Each row is a point on a landscape with many valleys, with its height.
A ball rolls from a point to the lowest of its 2 nearest points, and stops where none of them is lower. Distance is the straight distance between rows; heights are no part of it.
Z29: -35	-11	25	-3	-73	18	-50	25	-3	32	-25	-26	53	-14	8	39	32	-11	-17	-20  (h 67.1)
Z972: -8	35	7	-38	32	-52	-37	3	12	30	-5	-47	-36	9	-13	30	23	-2	-8	-35  (h 53.6)
Z335: 11	25	-38	-23	0	23	61	-6	22	-54	-38	16	-37	-44	4	4	-52	16	23	-1  (h 38.8)
Z957: -20	-2	10	-20	-63	-18	5	31	-36	-22	28	-28	9	6	-27	35	-40	25	-49	-7  (h 45.6)
Z659: -41	-15	48	-23	33	38	-61	37	13	-20	-10	18	39	-27	6	35	-33	-9	60	-3  (h 36.1)
Z271: -6	6	-21	8	45	10	-46	-12	-12	-14	-40	33	-19	-2	-35	6	-20	61	32	-9  (h 48.7)
Z488: 26	15	-19	39	18	7	62	-19	21	-74	-26	-10	-21	-39	-33	-10	-12	44	29	39  (h 44.7)
Z125: 0	-24	0	25	-55	26	-24	-5	24	14	54	5	27	-49	31	-14	60	-16	-69	22  (h 62.7)
Z924: 10	-12	-20	-36	13	29	-29	-42	12	-11	-40	31	-38	-9	-39	2	14	-38	33	-47  (h 20.2)
Z214: 27	-29	-27	-7	-9	-24	74	-20	7	-5	-11	6	-45	31	7	28	-41	-38	-11	-11  (h 54.9)
Z179: 20	-62	1	-3	44	-51	-43	39	-1	-65	25	3	29	-19	-1	-28	-44	10	-8	51  (h 39.2)
Z375: -22	-23	-17	-4	-10	-43	-18	27	-48	-20	14	-23	-34	-11	-13	40	-50	76	-33	36  (h 51.2)
Z317: 0	14	-30	17	-5	83	-31	-1	8	43	-33	35	1	-1	-21	-56	36	4	32	-18  (h 30.7)
Z302: 38	5	-16	-11	28	7	-6	14	53	-65	25	7	-55	13	9	7	-29	-25	-3	-7  (h 21.7)
Z243: -44	-32	37	-37	5	-1	-18	-1	34	-36	20	-3	-27	10	-21	6	-31	6	34	-54  (h 19.8)
Z344: -12	42	22	-12	31	-15	28	-77	-20	19	47	-21	-41	12	-18	22	20	6	-19	-23  (h 35.9)
Z98: -19	16	-4	-21	8	36	-10	2	-3	13	-55	31	-21	41	-55	-52	15	-10	52	-33  (h 25.9)
Z603: -26	6	-17	24	-36	71	-14	19	59	57	-39	9	16	-24	52	7	29	-5	-6	-13  (h 40.4)
Z520: 19	-68	-20	-11	55	-45	4	-40	-35	-26	-65	52	-44	-9	4	-1	-23	37	63	57  (h 49.7)
Z189: -8	-14	3	-1	-61	30	-21	18	12	12	19	-23	-68	59	22	54	20	-17	-38	-16  (h 36.3)
Z579: -14	-17	15	43	35	-11	11	-11	41	-5	53	-7	23	30	-22	-65	11	19	-37	-20  (h 30.4)
Z367: -16	-21	14	-4	-24	11	74	57	-3	-31	-8	-45	12	-7	-14	-31	-28	-27	0	49  (h 18.6)
Z296: -14	-8	9	-26	-12	-3	41	-65	-27	46	24	-24	-11	-9	-16	-19	51	-22	0	-24  (h 38.9)
Z835: 4	-14	-14	-9	-56	-20	11	-43	0	25	3	15	17	0	0	-38	56	-25	20	-74  (h 42.6)
Z506: 25	3	-54	-9	45	-17	-11	42	41	10	-58	41	-3	-47	20	15	-48	-34	31	3  (h 42.0)
Z631: 5	59	-34	-2	3	27	7	17	28	56	-6	5	-32	48	44	-28	11	11	9	-34  (h 49.0)
Z887: -5	-15	16	-30	55	-37	-31	-12	-8	-52	-16	-36	-66	0	2	35	-22	36	18	35  (h 26.7)
Z221: 33	46	-18	20	-16	23	11	18	17	23	-35	-6	10	-10	5	52	-1	-44	11	-18  (h 41.2)
Z245: -15	26	-2	-1	-49	6	21	30	-73	46	-26	-3	71	16	-17	2	-15	-6	-7	-4  (h 47.5)
Z873: 30	41	-12	-25	-52	45	16	28	-63	11	-39	14	44	23	0	-19	10	-44	-7	12  (h 51.1)
Z52: -26	-38	-4	-41	40	-7	19	-43	-55	19	-63	38	-35	-4	-24	1	-19	-2	58	19  (h 45.4)
Z171: -8	41	-1	-59	17	-9	-3	-48	-10	29	-26	19	4	26	33	14	-31	-4	-9	-66  (h 53.2)
Z236: -40	-22	47	-17	3	1	41	60	7	-47	-12	-30	1	26	2	-16	-60	10	35	28  (h 28.9)
Z785: 10	75	-10	-32	2	5	-8	-29	19	28	-35	-22	-29	48	26	8	16	-17	-20	-51  (h 51.3)
Z925: 14	12	-33	-56	-2	-45	-4	-7	13	-15	-69	4	3	-16	-6	-4	-29	-43	-60	-16  (h 28.2)
Z14: -26	-41	-4	-10	50	-17	2	-42	-24	48	-5	-11	-26	6	-18	-27	18	-11	28	-3  (h 41.9)
Z769: 9	-1	16	-8	-75	3	45	16	-55	15	34	5	-3	61	10	16	-4	-33	27	-28  (h 21.5)
Z422: 35	56	-50	-43	5	-4	0	15	22	6	-78	26	2	-21	-2	11	-18	-43	5	-27  (h 35.3)
Z821: -16	-54	-38	-14	21	-57	-26	1	13	-46	4	29	-75	-3	9	-21	-38	89	5	-4  (h 60.5)
Z586: 16	3	-18	17	41	13	-2	-46	16	-70	-51	8	-39	-18	-56	-40	17	68	28	14  (h 48.6)
Z411: 21	49	15	-19	-91	23	-13	-3	-49	-16	-49	5	73	9	48	-21	61	-37	-6	-4  (h 54.5)
Z173: 0	59	-11	-38	39	-47	-27	-3	1	23	39	-44	-15	-36	0	-23	29	41	-21	-6  (h 55.7)
Z987: 40	19	-9	7	-33	42	76	-22	-31	1	-9	-6	16	10	-7	-18	12	-52	-12	12  (h 54.4)
Z667: 35	5	0	-21	10	21	-47	-17	-36	-11	64	18	-9	-12	-24	-14	22	-17	30	-18  (h 61.4)
Z76: -14	4	-19	-20	-44	23	62	27	-13	-44	-41	1	6	-38	-33	-3	-48	2	25	14  (h 31.2)
Z226: -39	-27	24	15	49	-7	-2	43	39	64	-37	-28	38	-4	34	15	-28	-14	29	12  (h 48.0)
Z327: 18	-37	3	12	-30	-52	-21	-21	-17	33	26	-18	15	-7	-12	55	21	-47	-37	-13  (h 33.2)
Z860: -26	17	-7	4	5	5	36	-25	5	15	29	4	49	9	7	-84	-5	40	-30	-28  (h 34.5)
Z360: 4	31	40	12	-47	26	-35	17	-6	17	-53	-42	58	41	-6	28	33	-44	-45	5  (h 68.8)
Z350: 23	-19	22	0	38	-65	-15	-29	-17	-65	-13	-32	-24	-5	26	27	-9	86	14	73  (h 32.8)
Z805: 23	8	-23	51	63	-12	-32	-28	-51	19	-5	9	-31	23	-33	25	-11	63	3	33  (h 45.0)
Z397: -14	18	14	8	-39	0	-39	32	-27	23	29	-39	-28	51	-24	49	10	19	-39	-21  (h 40.7)
Z219: 5	-65	-36	-27	10	-33	-43	16	10	-36	24	29	-53	15	-27	-49	-18	7	-27	-9  (h 63.6)
Z93: -41	15	25	-65	1	26	-60	42	-8	11	-55	47	-12	1	-16	13	-15	-27	46	2  (h 31.9)
Z339: 17	-44	-1	-17	24	-25	-21	27	-17	-37	8	-5	26	15	-6	-12	-45	-18	-71	62  (h 33.6)
Z628: 35	44	-15	2	-1	36	-34	-10	-23	9	79	15	-43	-39	-11	10	53	2	-35	24  (h 59.7)
Z478: -32	4	16	9	-83	63	-22	-13	20	26	-22	0	1	-15	96	-4	80	-31	3	2  (h 45.3)
Z483: 21	-17	0	29	-57	-14	26	-21	45	21	17	13	13	6	47	-14	64	-51	-8	-50  (h 46.7)
Z933: -27	-27	11	26	8	7	4	-2	43	86	-18	-22	5	15	34	9	32	-28	6	-18  (h 44.6)
Z124: -37	1	35	-24	28	22	-9	60	31	-62	-54	10	15	-24	2	10	-56	17	54	25  (h 36.0)
Z794: 11	11	31	9	-48	44	48	-19	2	-6	53	-15	-38	31	13	51	27	-45	-3	-10  (h 30.1)
Z682: 23	27	4	21	-9	5	57	-31	74	9	31	4	1	-35	10	-4	40	-37	19	-46  (h 50.3)
Z351: 8	-31	0	-27	5	37	25	12	-22	-66	41	11	-36	14	-6	-56	-27	-10	21	37  (h 33.8)
Z985: -34	13	10	-86	-34	-45	-33	60	-1	27	-55	47	0	5	-7	0	-5	-41	52	-42  (h 37.0)
Z138: -11	-65	12	11	45	-7	-46	-22	6	-64	29	11	2	-42	-9	-1	-26	48	-3	34  (h 34.1)
Z75: -3	19	-13	-19	-41	32	-15	30	-3	12	-4	27	11	-16	28	43	-39	-6	25	-27  (h 46.0)
Z807: 10	-14	5	24	-75	14	-3	-34	9	-13	23	25	69	-6	38	-44	62	-9	-84	-9  (h 60.3)
Z836: -46	-46	-9	-25	16	-30	-41	10	-41	-1	-65	10	-78	34	-52	16	-25	59	18	33  (h 52.7)
Z188: -6	21	44	32	33	44	-8	26	3	5	39	-26	66	13	6	-24	-11	4	-20	44  (h 55.6)
Z130: 31	6	-2	-25	40	-6	-11	30	18	-81	28	7	-54	26	13	-47	-33	25	8	37  (h 28.7)
Z501: -19	-18	-14	-27	4	-13	-13	20	-55	7	3	10	-45	52	-7	28	-52	23	11	2  (h 55.4)
Z456: 11	-24	2	-23	27	-8	-40	10	27	-39	16	49	-40	18	-18	-5	-23	-30	62	-53  (h 12.4)
Z353: -46	24	24	39	31	19	-15	6	20	4	-11	-29	48	-15	-16	-3	-8	65	-17	11  (h 53.8)
Z366: 20	-51	18	46	-38	52	-9	40	16	17	9	12	38	45	11	3	8	-60	6	7  (h 49.9)
Z215: 16	-12	17	23	10	-20	-5	-55	-21	31	47	21	64	-20	20	24	20	-40	-47	-14  (h 38.7)
Z558: 37	40	-2	-8	-56	-33	42	4	-51	40	44	-5	30	35	43	7	26	-35	3	-15  (h 29.7)
Z606: 24	43	-27	39	25	25	22	22	14	32	-10	2	-25	20	2	12	-16	12	22	8  (h 45.8)
Z773: 7	-21	4	30	19	-32	13	-39	-1	-30	30	-7	18	-41	-32	19	-12	21	-29	23  (h 28.0)
Z354: -21	-9	19	86	59	-25	38	-27	55	9	20	-18	-45	-9	1	19	21	54	58	2  (h 56.1)
Z600: 2	-23	-22	-10	37	-51	-15	-30	15	-22	-35	2	29	-26	-44	-2	-28	-1	-44	-13  (h 19.5)
Z217: 4	41	20	37	43	19	63	-40	45	30	61	10	-31	-35	21	25	36	-16	18	-12  (h 52.4)
Z187: 6	-41	18	52	28	48	2	24	2	-6	39	-7	18	8	-14	-17	-4	-19	0	51  (h 53.4)
Z843: 7	5	-1	12	-38	-22	-8	74	29	17	38	-20	30	-38	29	50	-18	-9	2	-18  (h 51.0)
Z34: -16	9	12	44	37	-27	44	-37	30	0	82	4	-36	-36	-16	21	24	49	34	-19  (h 54.3)
Z59: -7	-16	8	-2	54	-18	-43	-12	32	-16	-12	-3	38	23	-24	-51	-6	2	-29	-12  (h 26.0)
Z863: 0	-6	0	-37	-70	7	3	-33	-40	15	18	34	27	37	49	-63	70	-29	33	-52  (h 46.1)
Z482: -33	-2	29	20	49	-14	1	30	19	21	-34	-23	83	-28	-11	-21	-14	-1	45	9  (h 50.9)
Z62: 36	18	-50	41	21	-7	62	5	-16	23	-35	-10	-46	24	-24	19	-22	-23	4	38  (h 50.1)
Z831: 11	43	4	11	-78	10	-15	-21	-13	-7	-22	19	72	25	85	-22	54	3	-64	-9  (h 57.5)
Z325: 14	41	22	16	-40	-38	60	-17	-46	42	63	-21	43	11	-14	12	26	2	-35	-8  (h 35.7)
Z555: -34	-42	9	-11	-33	36	-28	-7	7	-3	2	-14	43	-69	-16	7	6	-6	-46	1  (h 65.1)
Z942: 5	49	-7	-17	6	17	-14	7	-10	-19	41	-41	-31	-46	-20	-16	24	36	-21	34  (h 57.7)
Z859: 22	-9	32	17	-21	-2	-18	39	-8	0	25	11	66	56	5	-18	-7	-44	3	-20  (h 46.6)
Z623: -6	26	-3	46	-10	-12	21	4	-67	48	30	-20	33	9	-31	29	-18	39	-27	25  (h 42.1)
Z471: 1	-31	13	26	-26	-28	55	-20	27	48	40	-10	2	-40	37	61	43	-54	-36	12  (h 23.8)
Z332: 19	-8	40	30	25	-20	-16	4	-6	8	63	-1	72	-21	-11	25	-6	-27	29	-21  (h 42.8)
Z295: 27	-12	-5	44	35	-32	5	-10	-41	-35	-16	-17	-9	1	-23	-23	5	87	12	84  (h 39.3)
Z401: -29	-75	-23	-10	17	-70	-35	12	-11	-19	-68	5	-53	3	-10	-21	-11	100	9	48  (h 56.6)
Z943: 3	19	9	4	59	-45	4	-54	30	-33	14	-29	-75	21	-15	13	-2	41	-15	-12  (h 32.1)
Z991: 12	-17	-6	-19	-3	16	5	-13	-30	-11	31	-21	-10	29	-5	-33	-1	-22	-78	43  (h 26.2)
Z527: 10	44	-26	46	-32	89	18	-2	25	38	-2	25	33	-26	30	-22	38	-9	8	7  (h 35.8)
Z946: -32	30	6	37	7	-11	22	44	24	3	24	-26	38	-49	12	31	-40	61	6	7  (h 55.8)
Z669: 46	5	-34	1	33	24	-6	9	41	7	-11	19	22	-47	35	-21	-8	-60	-19	25  (h 47.9)

For each start below, name the point where the ball stops.
Z52 => Z887
Z807 => Z769
Z188 => Z471
Z482 => Z456
Z478 => Z456
Z501 => Z769
